A landscape with many peaks, sampled at points; each row gives a point and its height.
A climber steps from a point to the highest of its 4 nearest points, and stops where none of them is higher. Distance is the straight distance between rows; heights are no part of it.
Guz height 602: [  0   7  -5 -10  12  -9 -16  16  11   9  -1  11  12 -12 -13  -8   0  -8
  16   5]
kuvap height 296: [  2  -9   7   2 -15  -7 -21 -22   3  16  -2 -13   5   4  -6 -15  10   1
   6  17]
Nale height 471: [  7  -1  -1 -12  -9   5  11   8  -6   8  -8   2 -14  -8 -18   1   0  17
  11  19]
fuzi height 500: [-10  -6  -3 -16  21   3 -15   9  -4  18  -5   4   1   6  -7  -8 -11  11
  16  16]
Tul height 522: [ 14  -1  -2   3  -4  14  -6 -11  -7   2   2 -15  -7   2  13  -8   2   7
   8   5]
Dak height 200: [ 11  -2   9   1 -15   5  -5 -20   6  16  -3 -26  11  -6   2  -9   2  -3
   3   9]
fulu height 369: [ -8  -5  15  -7  -6   4   4 -14 -11 -17 -18 -13  -5  -5  14 -16   6 -25
  -7 -10]
lur height 621: [  8  10 -16  -4  -4  -7  -5  -2  14   7  15   5   7  -9  -2   7  -2   8
  -6  11]
Vefak height 258: [  7  -6   5  -6   3   4  10   2   2   9  -6   9  10  19  -3  12 -10  20
  -6  10]
Dizep height 368: [-11   4  -7 -14  11   7 -11 -15   4  -2   8  -8  13  -6   4 -19   1 -14
  11   3]
Murod height 592: [ -1 -10  -6 -13 -13  10  13   6 -21  -6  -5  -1 -14   0   4   4  -5   1
  13   8]
Ditob height 477: [  7   8   7 -14  -3  -2  17  14 -11   0 -18   1  -8   7   1  10 -13  19
  10 -14]
basud height 458: [  9  -1  -1   8   1   9 -15 -19   5  -2   6 -12   1  -4  14 -10  -4  -7
  10   7]
fubu height 744: [ -1   8   3 -21   9   1   5  -7  -5  -5  -5 -24  15  -1   6 -11 -13  -3
  -4  -8]
tosor height 466: [  5   4  -5  -5 -24 -13 -32 -10   9   8  22  -3 -12  -9  -1  11  26   2
  -5   4]
ged height 301: [  5   0   5   6  -5   9  -8 -26   3   0   2  -9  14  -7  12   0   3   0
  -6   0]
les height 509: [ -7  -3   6  -5   6  -2  11  29 -12  -7 -18 -10 -10   9   0  -3 -11   2
   8  -8]
buvi height 464: [  0  12   1   1   6  -9 -10   4  10   8   1  12  11   7   2   6 -16  16
  -4   5]
futu height 673: [-18  -3   2  -5  11  -3  16  16  10 -18 -15  -3 -19  14   5  -1  -9 -19
  -5 -19]
Lof height 490: [ -9  10   6 -12  -3  -6  23  18  -8   3  -4 -10 -11  -9 -13  14  -6   8
  -2   2]
vod height 400: [ -4  19  -4  -4 -13  11   3   1  -2  -2 -14  12  10  -4  -3  -7 -10  11
   2  14]
Nare height 463: [ 18   2  -8  16  -5  -2 -22 -14  18   9  13   2  -7   2   5   7  -5  11
  -2  14]
Puzum height 598: [-18   7 -19  -5  10 -10  14   3  -8  -7   9   4 -21  -8  -4   5   4 -19
  17   3]
Let height 483: [ -6  -9   3  -7   5   5   0  13 -16  -8  -9  -7   8   7  20   6 -16  -2
   6 -17]
Lebof height 419: [  2   2  -9   7   9   7 -13  -3 -11 -19   8  18  -6  -2   7 -16   7 -22
  12   2]
dadid height 499: [ -5  18   3  -9  12  -9   5  13   1   6 -12   6   2   9  12  11 -23  -4
  13  -6]
milu height 422: [ 13 -10  14  12  -9   4   2 -13  -5  15   7   3 -25  14 -11   0   2   1
 -11  15]
Gazez height 159: [ 11   8   8  13   1  -7  11   5  11  17  -7  27  15  10 -12   6   5  18
 -18  -2]
zofen height 194: [  0  20  18  11  -7 -15  11   1  22  -4   2  15  17  13  -1   1  -7  10
  -3 -17]
Vunub height 476: [  4   4  -4  -3   6 -13  -4  -7  13   1  -1  17  15  15   2  16  -5  13
 -10 -21]
dila height 385: [ -2  -6  -3  -5  24   2  -9  -9  -3  -2  10   0  17  -6   2 -22   7 -20
  12  11]
Gof height 677: [ -8 -12  -8  -2  -7   2  11   3  -8 -18  -2  -7 -15  -4   6   7  -8   5
  -7  -7]
duz height 394: [ -1   7   0  16  -9   7 -10 -16   2  -7   9   3  10 -18   8 -18  19   3
   3   7]
kudi height 300: [ 12  -7   1  -9 -10  10 -14   3   1  25  -4   9   7  21  -9  -3  -2  29
  13  26]
reti height 410: [ -4 -17  -1 -12  13  14 -13  -7   0  12  15  -8   4  -1  13 -15  -1   7
  11   7]
kesu height 425: [ -3  -7   8   3 -12   8  10  -4  -8 -16  -5 -19  -8  -3   6  -5   7  -2
 -15  -4]
Vugos height 364: [  9   8  11  -5  -8   7   9   4  -6   6 -16   5  15   5  -8   9 -13  24
   4  -8]
nube height 683: [  2   3 -10   2  -6 -11 -20   6  18  22  19   6   0   5  -6   7  10   9
   8  18]
noda height 475: [ -1   0   9  -6  23 -18   1  -2   1  -3  -8   4   7   2  11  -8 -19  -3
  -3 -24]
mor height 279: [  0  26  11  -2  -3 -11  -7  16  21  -7  -5   9  13 -13   5   4  -7   0
 -10  -9]
pite height 456: [  0   6 -12  -7   2   3 -30 -13  15   5  22  -7   6 -15   1  -6  14  -3
   3  -4]
masul height 448: [  1   1   1  -9  11   5   0  14  -5   4 -17   5   4  12  -5  -6 -15  16
  13  -1]
Lami height 346: [  1  -1   4   5  11  -5  -1  -3   6  24   4  11  10  21  -4  14 -15  14
  -8  11]
vedi height 593: [ -9  -8  14 -15  -2   4  11   2 -15  -2  -4 -15   8  -3   5  -5   8  -8
  -4  -9]
fav height 581: [  9  -4  -3   6  -6  -2   5 -21  -4  -1   8 -17 -21  -5  10   3  15   5
  -1  10]
pami height 185: [  2  -3   1   2  10  -8  14  -1  -4  13  -5   5   7  16  14  10 -21  21
  -7  -5]
Pomem height 213: [  7   5  11   6   7  -2   5 -10   0   4  -4   3   1   9   1  12 -10   7
 -14  -2]
sifi height 618: [ -1 -20  -1   2 -16   6   0   1  -7  13   9 -20 -21   1  -5   6  16  -3
  -4   4]
Zefo height 314: [ 19  -9  11   1  10   3  14  -2   9  14 -15  26   5  13   3   1  10  14
 -19  10]
miga height 381: [ 23  -4   0   5   2  -3   1  -2   5  18  -6  26  -1   9 -15  -9  26  11
  11  18]
Dorur height 439: [ 15 -15  12  -3  -4  -2   4  -5  12  17   3  16  -2  24   1  -2   1  10
 -11  24]
leb height 341: [ 18  -9  11   7  -1  -1 -16 -18   7  20  18  -6   1   8  -9 -10  17   7
   4  15]
bupil height 503: [ -2  13  -8 -12   0 -11 -11   1   9   3  -7   8  12   5   2  19 -18  18
   1 -16]
Siza height 508: [-29  -2 -12   4   3 -10   9   8   8 -18   0   1 -17  -9 -15   1 -14   0
  -2 -19]
mazu height 470: [  6   7  -4   1  -2   2   6   8  -9   4  -5   3 -12   7  -4   1  -9  20
   5   8]
Pabod height 429: [ 12  14  -9 -16 -19  -8 -16  14  -2   9  14   4  -1   0  -4  15  11  -2
   1  10]
daf height 489: [ -5   3   4  -3  21   4   5  11  -8   2  -8  -9   5  -1  11  -9 -18 -24
  -5  -5]
fudi height 668: [-24 -25  -4   5   5 -11  -2   9 -10  -6  -3  -3 -10  -3  -5   2 -13  13
 -13 -23]
Tenub height 611: [-11   5   8 -19   8 -13  -5 -10   8 -18 -15 -16  20 -17   1 -12  -5 -15
  -6 -14]
vogo height 633: [ -8  -3 -30   4   3  -4  24   3 -17   1  21  -7 -13  -8 -13   2  12 -11
  20  11]
daluv height 498: [ -7   9   0 -18   2  -6  24  16  -7 -10  -3  -1 -11  -7 -11   4   3  -4
   8  -7]
Zugeg height 427: [  3 -11   7   0  -3  10 -14 -16   2  11  14 -12   3   0   4 -11   2  -3
   4   8]
safo height 406: [  0   2 -13 -14 -15  -1 -24 -21  11  17  10 -16  11 -21  -6  -9  21   0
  15  -4]
teku height 573: [  7 -19   0  13  -7   0   5 -19   0   8   5 -21 -18   2 -20   0  23   2
  -9  -4]
vebo height 644: [ -2  -9 -16   2  -8   0   9  -2   3  -2  17 -15 -23  -3  -3  -1  18  -1
   6   0]
zut height 362: [ 18 -11   6  13  -1   7  11  -2   0   8  -4  -5   3  13   1  10 -15   8
 -14   8]
levub height 600: [ -5  13  -1  -4  -3 -15 -11  -7   8 -10   8   9  13   3   4  23  -6   3
 -11 -14]
ganib height 444: [ 16 -14   7  13  -5   4   5  -9  -5   2   4 -12  -7  -3 -16   9   2   0
 -21  -1]
Bovu height 484: [ 5  3 -9  2  1 10 -1 -3 -9 -5 -2  6 -8  0 13 -4  7  2 12 10]
fale height 433: [  3   3   1  -5  17   1 -12  -2   6 -13   8   5  16  -2   1 -10   3 -15
   9   5]
disem height 437: [-17   1  12   2  -5   8  15  -1  -1 -19  -9 -15  -4  -1   3  -4  -7 -11
  -7 -26]
gevip height 547: [-25 -12 -15  11  -4   0  15  -1   6 -14  21  -2  -5   1 -12 -10  -5 -11
   5  -5]
ves height 548: [  9 -27  10   4 -18   9  -1   3 -15  16   0 -18  -6  -1 -12  -6  11   2
  -2   2]
Nepa height 632: [ 13  -2  -5  20  -8  -4 -13  -1  15  24  13  24   2  10  -6  -2  11  11
   2  18]
vofa height 536: [  5  11 -16  13  -7   2 -14   0   7  10  14   3  12 -14  12   4  -3   5
  -3   7]
zefir height 256: [  3  14   9  10   0  -2  -2 -16   4  -1  -2 -11  16  -1  10  -7 -11  11
 -14  -3]
guk height 610: [ -5 -24   2  -1  15   4  -1   2 -20 -15   7  12   4  -4  -7 -10   7 -36
 -10   2]
pirob height 506: [ -7 -18 -13 -12  -1  15   6   3 -18 -12   6 -14  -3  -8   8 -14  17 -22
   6  -4]
Das height 337: [  9 -13  10   1 -16   3  10   0 -14  16  -4 -23   6  -1 -15   3  -4   0
 -18   1]
zovar height 557: [  0  13   5 -16  -8  -5 -20 -18  12 -16   1 -15   6 -14  -4  13  -5  12
 -18 -24]
Mozen height 514: [ -3  13  15 -13  -5  -4   3 -17   4 -23  -5 -24  19 -14  11  -5 -10   1
 -11 -10]
dev height 365: [ 13   4   8  16 -11   7   5  -3  -6   3  -4  13   3  10  -6   7  12  18
   4  19]
muko height 540: [-14  22   6   5  -1  -4  -4   2   9  -6 -16   7  -1  -4   9 -13 -20   5
  -3   1]
doren height 501: [  5   7  -8  -5  -1   7  -7   5 -10 -11 -15   5  -6  -4   6  -7   3  -3
  15  20]
tez height 532: [ -7 -18  -2  10  -4  12  -6   6 -11   9   2 -14  -8   0 -15  10  -6  12
 -10  -6]
Fugi height 577: [ -1   5  12   2   3  -9  17  17  -7 -11 -19  -6 -12   8  12   1 -12   5
  11 -19]
soso height 712: [-12   5 -18  -1  -4  -3 -31   8  14  18  18   4   1  -7   2   5  12  -8
  12   6]
kidus height 455: [ -1   3  -2  13  -7   7 -25 -12   1   7   1  -1   8 -15  19  -9  19  -6
  15   3]
gepa height 481: [  0  -6  -9   2  -6  11 -13  -8  -7   5   1   0  -2  -2  11  -4   9   3
  22  15]
Tevo height 613: [  0 -11  -9   1  -7   9   0  -4  -8  -9  14  -4 -18  -5   3  -5  16 -10
  13   3]
tilan height 379: [  1  -3   4  -7  11   5  -1 -13  -2  -8  -3   7  19   1  -1  -5  -6 -36
   8  -3]
nam height 356: [ -8  -3  -9 -13 -14   3 -17  -7   0  10   5 -17  14 -16   0 -13  11  -4
  12   0]
Lepan height 446: [ -8   9  14 -14  10   5   6  12  13 -14 -38   5  -9  11   0  -6  -3 -16
  19 -17]
fuma height 493: [  2  12   7   5   3  -6 -14 -17  11   0   8  -6  19  -3   0   4 -13   8
  -5  -2]
lomad height 333: [  0 -10  11   6   2  -3  17  -2 -12  15   6   7   1  22   6  11 -11  11
 -30 -19]
sir height 721: [-17  -9 -16  -6  -1  -5   8  20  -5  -6   1   5 -17  -1  -3   6 -15  12
   2 -16]
tamod height 430: [ -5  10  18  -3   9  12   1  -2   4 -19 -19   9   3  -1   4  -5  -2 -23
  -2  -8]
bedap height 392: [  7   4 -21   8  11   9 -19   0  -6 -11   5  13   2 -12  16 -15   4  -7
  16  10]
gil height 202: [ 13 -22  19   9  -7   3  12   2 -10  12   0   7   2  12  -5   8  -4  13
 -35 -10]
futuv height 524: [  2   4  -2 -11   9   8  -9  13   2   3 -15  10   0  -3  -1 -14  -1   3
  20  20]
Zaro height 473: [ -9  -8   1  -3  25  -7  -8  -4  17 -10  -9   2   6   2   8  -7  -6 -14
   8  -5]
Dozin height 345: [ 11 -14  -4   5  12   4 -18 -16 -17  -2   2  24   3   0   9 -14  19 -31
  19   5]
zib height 516: [  7  20 -14  -3  -8  -8  -2   2   8  14  10  12   7  -2  -5  15  18   3
  -4   5]
Fonos height 442: [10  0 -6  2  3 10  4 -2 -7 -6 -4  2 -7 -2 -1  0 -7 18  1 19]
Sudab height 541: [-11   2 -17  -2  -1  -7  14  -5 -10 -12   9   7 -11   1  -3   3  15 -29
  15   0]
tes height 335: [ -1   3  -8 -15   1  -1 -11 -25  18  -3   2 -17  20 -11   6 -10   3  -5
   2  -6]
zopa height 523: [-15  -4   5  -2   4  -5   4  26  -3 -14 -16  -2 -11   5  15   6 -16  -3
  10 -27]
tir height 355: [  2 -21  11   7  -1   6  10   9 -14  22   8 -13  -6  17   9  11  -4  17
 -11  -5]
Bomi height 478: [ -6 -16 -18   1  -2  -1   3  12  -4  18  11  -8 -27  -4 -11   9   6   4
  13  14]
gine height 376: [  1   6  11   7  -9  -2  11  16  -6  13   1   5  -3  16   1  17 -10  25
  -8  -1]
Sumov height 657: [ -9  -5 -17   5  -4  -3  18   1  -5  -4  18 -10 -20  -4   3   4  15  -6
   8   4]
letod height 367: [  8   7  -6  -1   3  -4 -12  -9  18  16  12  20  17  15 -18  18   7  17
  -2  12]
bos height 366: [ 21   5   1   8 -14  11 -11   3   5  12  -4   7  13   2 -10  -6   9  21
  12   9]
lage height 511: [ 17  12  -5   7  -5  -7  -3   7  26  21  21  21  21   1 -12   2  10   2
  -3  13]
sal height 383: [ -7  -9   4  -5  23   2  -8 -13   1  -5  -3  -8  23  -4  -2 -14  -8 -26
   6   1]
zuf height 32: [ 13  -8   3   2  -4   0   0 -21   1   4  11 -28  18   2  -7  -5   2  -4
 -10   3]
Beli height 554: [-18  -8   3  13  -1  -9  10  -6   4 -13   7 -17 -11 -12 -10   2  -8   7
 -12 -24]
Vidap height 728: [-14  -4   7  -3  12   5  16   5  -5 -21 -12  -1 -16   9   4   4   5 -27
   1 -21]
Bolod height 393: [-15   6  19  -6  11   1   3  -2   1 -12 -23  -3   6   6  16  -3  -5 -30
  -4  -6]
sop height 560: [ -6  10  -5  -9  13 -12  -8   5   6   1  -4   8  10  -3   3   3  -9   0
   6   4]
giso height 262: [ 12  -7  14   0   2  -2  -7 -15   9  15   9 -13   3   2  -1 -10   3  -6
  -8  12]
Rotaf height 421: [  3  15 -19   0   0   6 -18  -8  10  -5  14   3   7 -17  14  -9  12  -6
  10   4]
pemas height 497: [ -5  -8  10  11  -5  -2   6   6 -15   5  -3  -5   0   8   2   9 -16  11
  -7 -20]
Sorim height 384: [14  6 10  5 -8  9  2 -9 -8 -1 -9  2 -8  5  8  6 -6  2 -5 12]
Fetu height 347: [  6  -7  11  16  -6   0  17   6  -3   5  -9   3  -4  12   5   6  -5   4
 -29 -12]
mir height 460: [ 29 -12   7   7  -9   7   7  -2  -8  16  -3   9 -16  12  -7   6   6   3
  -6  25]
nak height 551: [ -9 -14 -13 -17  12  -2  16   2 -17 -15   3  14 -14  -6  -5   4  14 -19
   9  10]
zezur height 667: [ -4  -6   3  -2 -11  -6  13  13 -16 -12 -12   2 -21  -2  -7  15  -5   7
  -4  -8]
tiv height 183: [  5  30  -7   6 -11  -1  -3  24  12  -2  16  -1  10  -9   5  -6  -5  -8
 -13   2]
zubir height 291: [ 16   4  15   9   2   4  23   9  -1  12  -4  11   5  13  -3  14 -15  15
  -9  -3]
Voza height 582: [  5   4  -3  12 -10   6 -22 -13  15   6  18 -11   1   0  -1   5   9   0
  -9   0]
bosi height 529: [  3  -4   1 -12   4  -1   5  15 -18  10  -2   0  -5   9  -5   7  -4  12
   9  11]
nakib height 512: [-11   6  -1  -7  15 -11  -7   4  16  -5  -4   6   7  -6  16   0 -20  -1
  -2  -7]
vafon height 386: [  7 -16  11  19  -9  -2  -8  -9  -9  24  13  -9 -11  13   3 -12  16   2
  -4  27]
Vis height 631: [-13  -5   3  -4 -12 -11  15  21  -9   1  -6  -1  -3   5   0  11  -5  18
   1 -18]
fenef height 725: [ -2  -3  15  -1   6   8  -4  -6 -18   1   3 -20  13  -7  13  -1 -17   8
 -14   4]
Bamid height 561: [-10  -1 -15   3   2 -10  13  14  -2  -1   9 -15  -6  -8 -12   8  -4  10
   0  -8]
nep height 589: [ -9 -19  -5  -2  -6  12   1   3  -2 -13  12 -13 -12 -14 -14   0   1  11
  -8  -2]
vomut height 682: [-19 -15   2  -5   3   2   7   7 -15 -19  -6   1  -7  -5  -7   0  -4 -22
  -9 -22]
zel height 574: [  0  12  -7 -12  -8   1 -10   0   5   0  10   8   2  -7   0  11  11   6
 -20  -8]
zeles height 454: [ -3  -5 -22   0   6  -3   7   1  -1  11   5  -7 -22   8  -2   3  22   2
  26  10]
momit height 622: [ -5 -15 -14   7  -6  14   0 -13  -8   0   4 -15 -17  -3   5   3  17  -4
  14   1]
fud height 526: [-11  -6  -9  -6   3  -8  18  12  -5   3   4 -10 -10  -3 -25  15   2   6
  18  -1]
dig height 261: [  6  10  13   2  -4  -4  11   3   6  -2 -10  21  24  12   1   2 -12  23
  -1  -3]
rebib height 517: [  7 -17  10  15 -12  -9  -5 -11  -9  19   3 -11 -40  -1  -1   2  25  -8
   1   6]
tuf height 675: [ -7  13  10  -3  -4  -6   6  11  -8  -9 -14   5  -4   7  14  -1 -11   5
  -1  -2]
Kegu height 320: [ -3  -9 -14  -3  13  -1 -16 -17  -3   3   7  14  24  -8  -1 -19  15 -31
  18   5]
suf height 382: [ 19  -7   4  11  -3  -4  16   0  -7  -1   1 -10 -11   2  10  14   0  -2
 -16  -4]
foza height 233: [ 10  17  -6   3  -7   4  11   1   9   8   7  18  19   0 -10   2   5   2
 -18  12]
Gabip height 465: [ 26   4  -5   2  -5   1  -4  -5   8   7  -4   8 -13   0  -9   2  11   7
   0  15]
ver height 370: [ -1   5   9   0  10 -13   0  -9   8   3  -2  -4  19   8  14  16 -12   9
  -6  -7]
Tuges height 556: [ -5  -2  -8 -11  14  -3  -5   8   2  10  -6   9   6  -7   2  -2  -7  -4
  18  25]
letam height 531: [ 23 -14   0  13 -11  -7  11 -14  -2  19   6  -1 -32   1   1   2  27  -1
  -5  -5]
Pagu height 474: [ 11   4  -1  -1   0 -10  -4  -6  19   6  11  16   5  11 -16   9   6   9
 -14   6]
Lop height 432: [ -2  11  -9  -3   4   3  -3  -1   2 -24  -9   6   0 -16   4 -22  -4   0
   2   1]
Ragem height 273: [-14   1  16  -4   6  12   6   5   9 -24  -9   1  -3   6  16 -11  -2 -15
  -8 -14]
nar height 247: [ 12  16   3   5  -3 -10 -14  -3  10 -13   5   0   6   3  10  -5 -16   5
 -15  -1]
zodu height 467: [ -8   9   7  -1  25   8  -7   8  10 -12 -12  14  10   2  14  -3  -8 -15
   5  -7]
lono height 672: [-14  -1 -23   0  14  -4 -17   3  16  -3   7   7  12 -12   3  -2   6 -15
   5   7]
Pomi height 459: [  5  10  10   1  -8   9   3  -2  -6 -17   0  -4   1  -2   6  -2  -4   4
  -9   7]
Kuvuv height 447: [ -2   0 -11 -14  15   9  -2   8 -18 -14   4  -1  -8  -6  17  -7   4 -10
   9   6]
Sini height 623: [ -1   8   1  -1   8   6 -14  17  -7  -3  -7  17  11 -17 -19 -13   1   4
  19   3]
mil height 414: [ 18  -4   7  -5  -2   7  21   4   0  16 -14   9  -7   5 -25   6   2  22
   8  14]
Petim height 615: [-11  -3  -1   2  -3 -18  17  17   4 -14  -6  -1 -15   0 -11   7 -11   8
  11 -26]
zubo height 469: [  2  15  -9   4   8   5  -4  -1   5 -20 -22  31  -7  -2  -9 -15  11 -20
  22  16]
Mipok height 214: [11 -4  4  3  6 -3 22  8 -1 10 -1 10 14 30  6  6 -9 26 -8 -6]
vaza height 428: [  3  -2   3  -3   3  11   5   1 -11 -26  -5   6 -18  -5  10   0  10 -28
  11   2]
ranu height 552: [ 11  -9   4  12   3  -4 -10   0   7  12  16  20  -6  12  -2  -8  12   1
  -8  22]
mif height 372: [-18  12  17   2  13  -3 -10   6  12 -14 -14  -1   2   1   8  -6 -13 -21
  -9 -15]
digo height 451: [ -8  11  -5  -3  17 -21  -1  11  10 -11 -16   9  24   5  -4   1 -13  -3
   9 -24]
kinut height 479: [  7   9   8   5   5 -10  14   6   4 -10  -5  -7   3  10  25  -4 -27   4
  -1 -16]
lipar height 549: [ -5  -1   6   3  16  12  -6   1  -5   2   5  -7  -2   0  11  -1  -5 -18
   0   1]
butob height 638: [-22  -4  -3  -8   8   3  14   3  -7 -16   6   7 -16   0  -8  -4  -2 -20
  -1  -3]
lig height 354: [ 14  24  -2   5 -20  -3   4   4  10  20   9   6  16  -9 -12   2  10  -2
   7   8]
datiz height 510: [ -1   1  -4   3  -7  -5  19   3  -3   7  14  -8 -15  -5 -15   7  -6   7
   8  11]
niso height 634: [ -3  10 -16   3  12  -5   2  11   7  -5  13   8   7 -21  -8 -12   1  -9
  15  10]
disi height 515: [  2   9 -11  10 -14   3 -12   4   9   7   3  11   9  -1  -3   1  -1   8
   1   5]
mitot height 322: [-12   6  17   8  10   7   6  -3   0 -14 -17  -2  -1  -3  19 -20 -15 -13
  -9 -10]
danuf height 601: [  4  17 -21   1 -11   5 -13  17   8   7   2  16   6 -17   6  -9   8   8
  12  12]
kuzes height 776: [-19   1  -4  -3   7  -5  10  10 -12  -7 -12   2 -14   0   5   7  -4  -2
  -4 -13]
fizig height 495: [  6  -5 -18   4  -9   6  14  -4   0  17   8 -20 -21  -2 -17  10   3  11
   1   5]
tida height 472: [  2   0  -9   2   8  -2   8 -12 -13 -19   0  12 -16   3   0  -1  15 -36
  19   3]
Zuk height 457: [  3   9   4  -5 -13 -14  -1  -2  10 -10   4   5  15 -10  10  28  11   4
 -34  -4]
vesog height 666: [ -2  11  -2  -3  -3   7 -10  24   0  -8 -10  12   8 -20 -14 -11  13 -17
  25  -6]
Nopur height 299: [  7  -8  -2  -2   7 -11  -5 -10  13   7   5  15   7   9  -4  14   0  12
 -22   4]
zak height 550: [  3   2  13 -16  12  14 -11  14 -15  -3 -17   6   3  -9 -11  -4   9  12
  25  -1]
zan height 588: [-21 -16 -12  -9   1   7   4  -2  -8  -2  17  -1 -17 -10  -9  -4   9 -12
   5  -2]
vediz height 420: [ 14  22  -2   2 -19  10  -7   7  -2   5  -1  18  11  -1 -14  -1  -7   8
  11  12]
Gotar height 733: [ -3   2   6  -1   3   6  -3  -8  -7  -3   0 -10   1  -8  13 -18 -11   3
   2   9]
kezib height 452: [-16 -19   2   0  14   8  12  19 -10   1 -12  -6  -5  10  20   5  -9  -4
   0  -9]
nezuk height 349: [  5  23  -3   0  -2 -10  -8  12   6   2   3  19  24 -14  -6  -5  -9   9
  -3   2]
bebis height 767: [  3  15  -3   4   1  -7 -20  -7  12  -7  14  -7  11  -6   5  14   2  -1
 -12  -5]
Tati height 408: [-11   0  -6 -10  12   2 -17 -14  21 -12  10  -3   5 -12  -1   4   5  -4
  -6  -9]
Renab height 664: [-22  -3   3  -4  -1   0  16   1  -5 -23  -1  -2 -16   0  -5  -6  11 -21
  -8 -14]
guke height 416: [  2  -7   2   4  -2   5 -11  12  -1  16  10  -7 -13   9   0   0   0   2
   5  23]
toba height 426: [ 18 -15   5  11  -7   7  -4  -3  -6   9   7   1 -22  15   7   7   8  13
   8  13]
zol height 640: [-10   6 -18  -3  -9   6  -6  17  -4  -7 -11  20  14 -11  -5 -13   7  -5
  17   5]
bafa height 528: [-18  14 -22  -8  11 -19 -17  20   4  -7  -5   2  18   1 -21  18   6 -22
   2  -7]
gunet height 443: [-10 -16 -16  -6  10  10  -5   5 -13  -1   3  -4 -14   6   8   2   4   1
  20  19]
fipa height 620: [-10  -7  -9   6  -6  -2  17  -2   2  -3   7 -14 -20  -4 -10  10   7   0
 -13  -3]
Tem height 316: [  4  10   8  -6 -11   5 -13 -17   9  -9  -8 -14  25  -4  -2 -13  -9   3
 -10   3]
Pov height 30: [  7 -16  18  -1   7  -4   5 -21  11  16   8   1   5  17  10  22  -3   6
 -29   3]
Vudiz height 505: [  7  -9  -3  11  -9  -2  25  -1  -4   1  -6  -8 -15   1  -4  16  -9   1
 -18  -9]
kot height 453: [-12 -17  -1   5   0   3 -15  -8  -9  10   5   0  -6   0  11 -16   8   4
  24  15]
tef height 196: [ 11 -15   6   6   9   0  27   4  -2  -4 -11  19 -14  14 -11  11   8   9
 -36   0]
vupid height 513: [  8  -8   2   8  -4   3 -11  -6 -10   8   3  -9   1   6   8   1 -11  10
 -10  14]
delus height 566: [ -6  20 -16  -9   2 -15  -8  16  12  -2  -4   1  18 -15 -17   0  -1  -5
   5 -11]
Ketu height 468: [-17  10   9   3 -13  -9  17  17  -1 -19  -8 -13 -15   1  -2   1 -12  -5
 -10 -26]
libaf height 461: [  5   8 -10  21 -11   2 -14  -3   4   8   4  12  11 -11  12 -11   6   2
   9   3]
Vulev height 351: [  2  -9  -2   6 -10  -7  13   9  -5  -9   1  -7 -12  14  -9  16  -8  13
 -27 -12]
tud height 363: [-11   2  17 -12  19  -6   5 -10   9 -13  -3  -3  20  11   8  -3 -13 -29
   0 -22]
zop height 502: [  4  12  11  -1  -6 -20  -3 -13  13 -14   5  -4  10   3   9  26 -15   4
 -16 -13]
Siko height 462: [ -2   6 -16   2   2   2  -1 -10 -10 -19  -6   0  -9  -5  13  -3   8  -2
  12   3]
zavo height 102: [  0 -19  22   9 -21   6   8   3  -8  21 -11 -17  12  -5 -18  -5  -2   4
 -31 -21]
govu height 485: [ -6  17  20  -8  12   2  -2  14   5 -13 -26   9  -3   0 -13 -18   9   1
  23 -12]
megi height 553: [-18   1   5   2  -8   6  17   1  -2 -15   2 -22 -13  -8  -7   6   0 -10
  -2 -16]
sif height 275: [  5  19  18   1 -10   2   4  10   6  -6 -18   9  12   6   1  -3 -21  16
   8 -23]
febud height 583: [ -1   4   9   2   6  16  -4 -12  -5  -2   8 -11  11   4  14 -13  -1   5
   4  11]
rotav height 431: [  0  -3  15  -7 -10  15  17  -4  -5   1  -3 -23  17 -14  10  -3  -5  -4
 -14  -5]
kaza height 282: [  3 -18   6   5 -12   1  14  -7  -9  -3   0  -9  -5  -6 -28   8  -4   5
 -29 -17]
kud height 504: [  0   2  -1   7 -10  -5 -23 -20  10  13  17  -6   3  -7   4  -6  21  -4
   9   7]
tadez height 507: [ 23  -4  -7  10   1  -8   8 -13  -3  14  -4   8 -23  12  -3   1  25  -1
  -3  13]

For each start below, name the point where the climber stops.
Zefo | soso
tadez | Sumov
Pomem | Gotar
mil | kuzes
Das | Sumov
gunet | Gotar
Mipok | kuzes
kot | Gotar
Fonos | Gotar
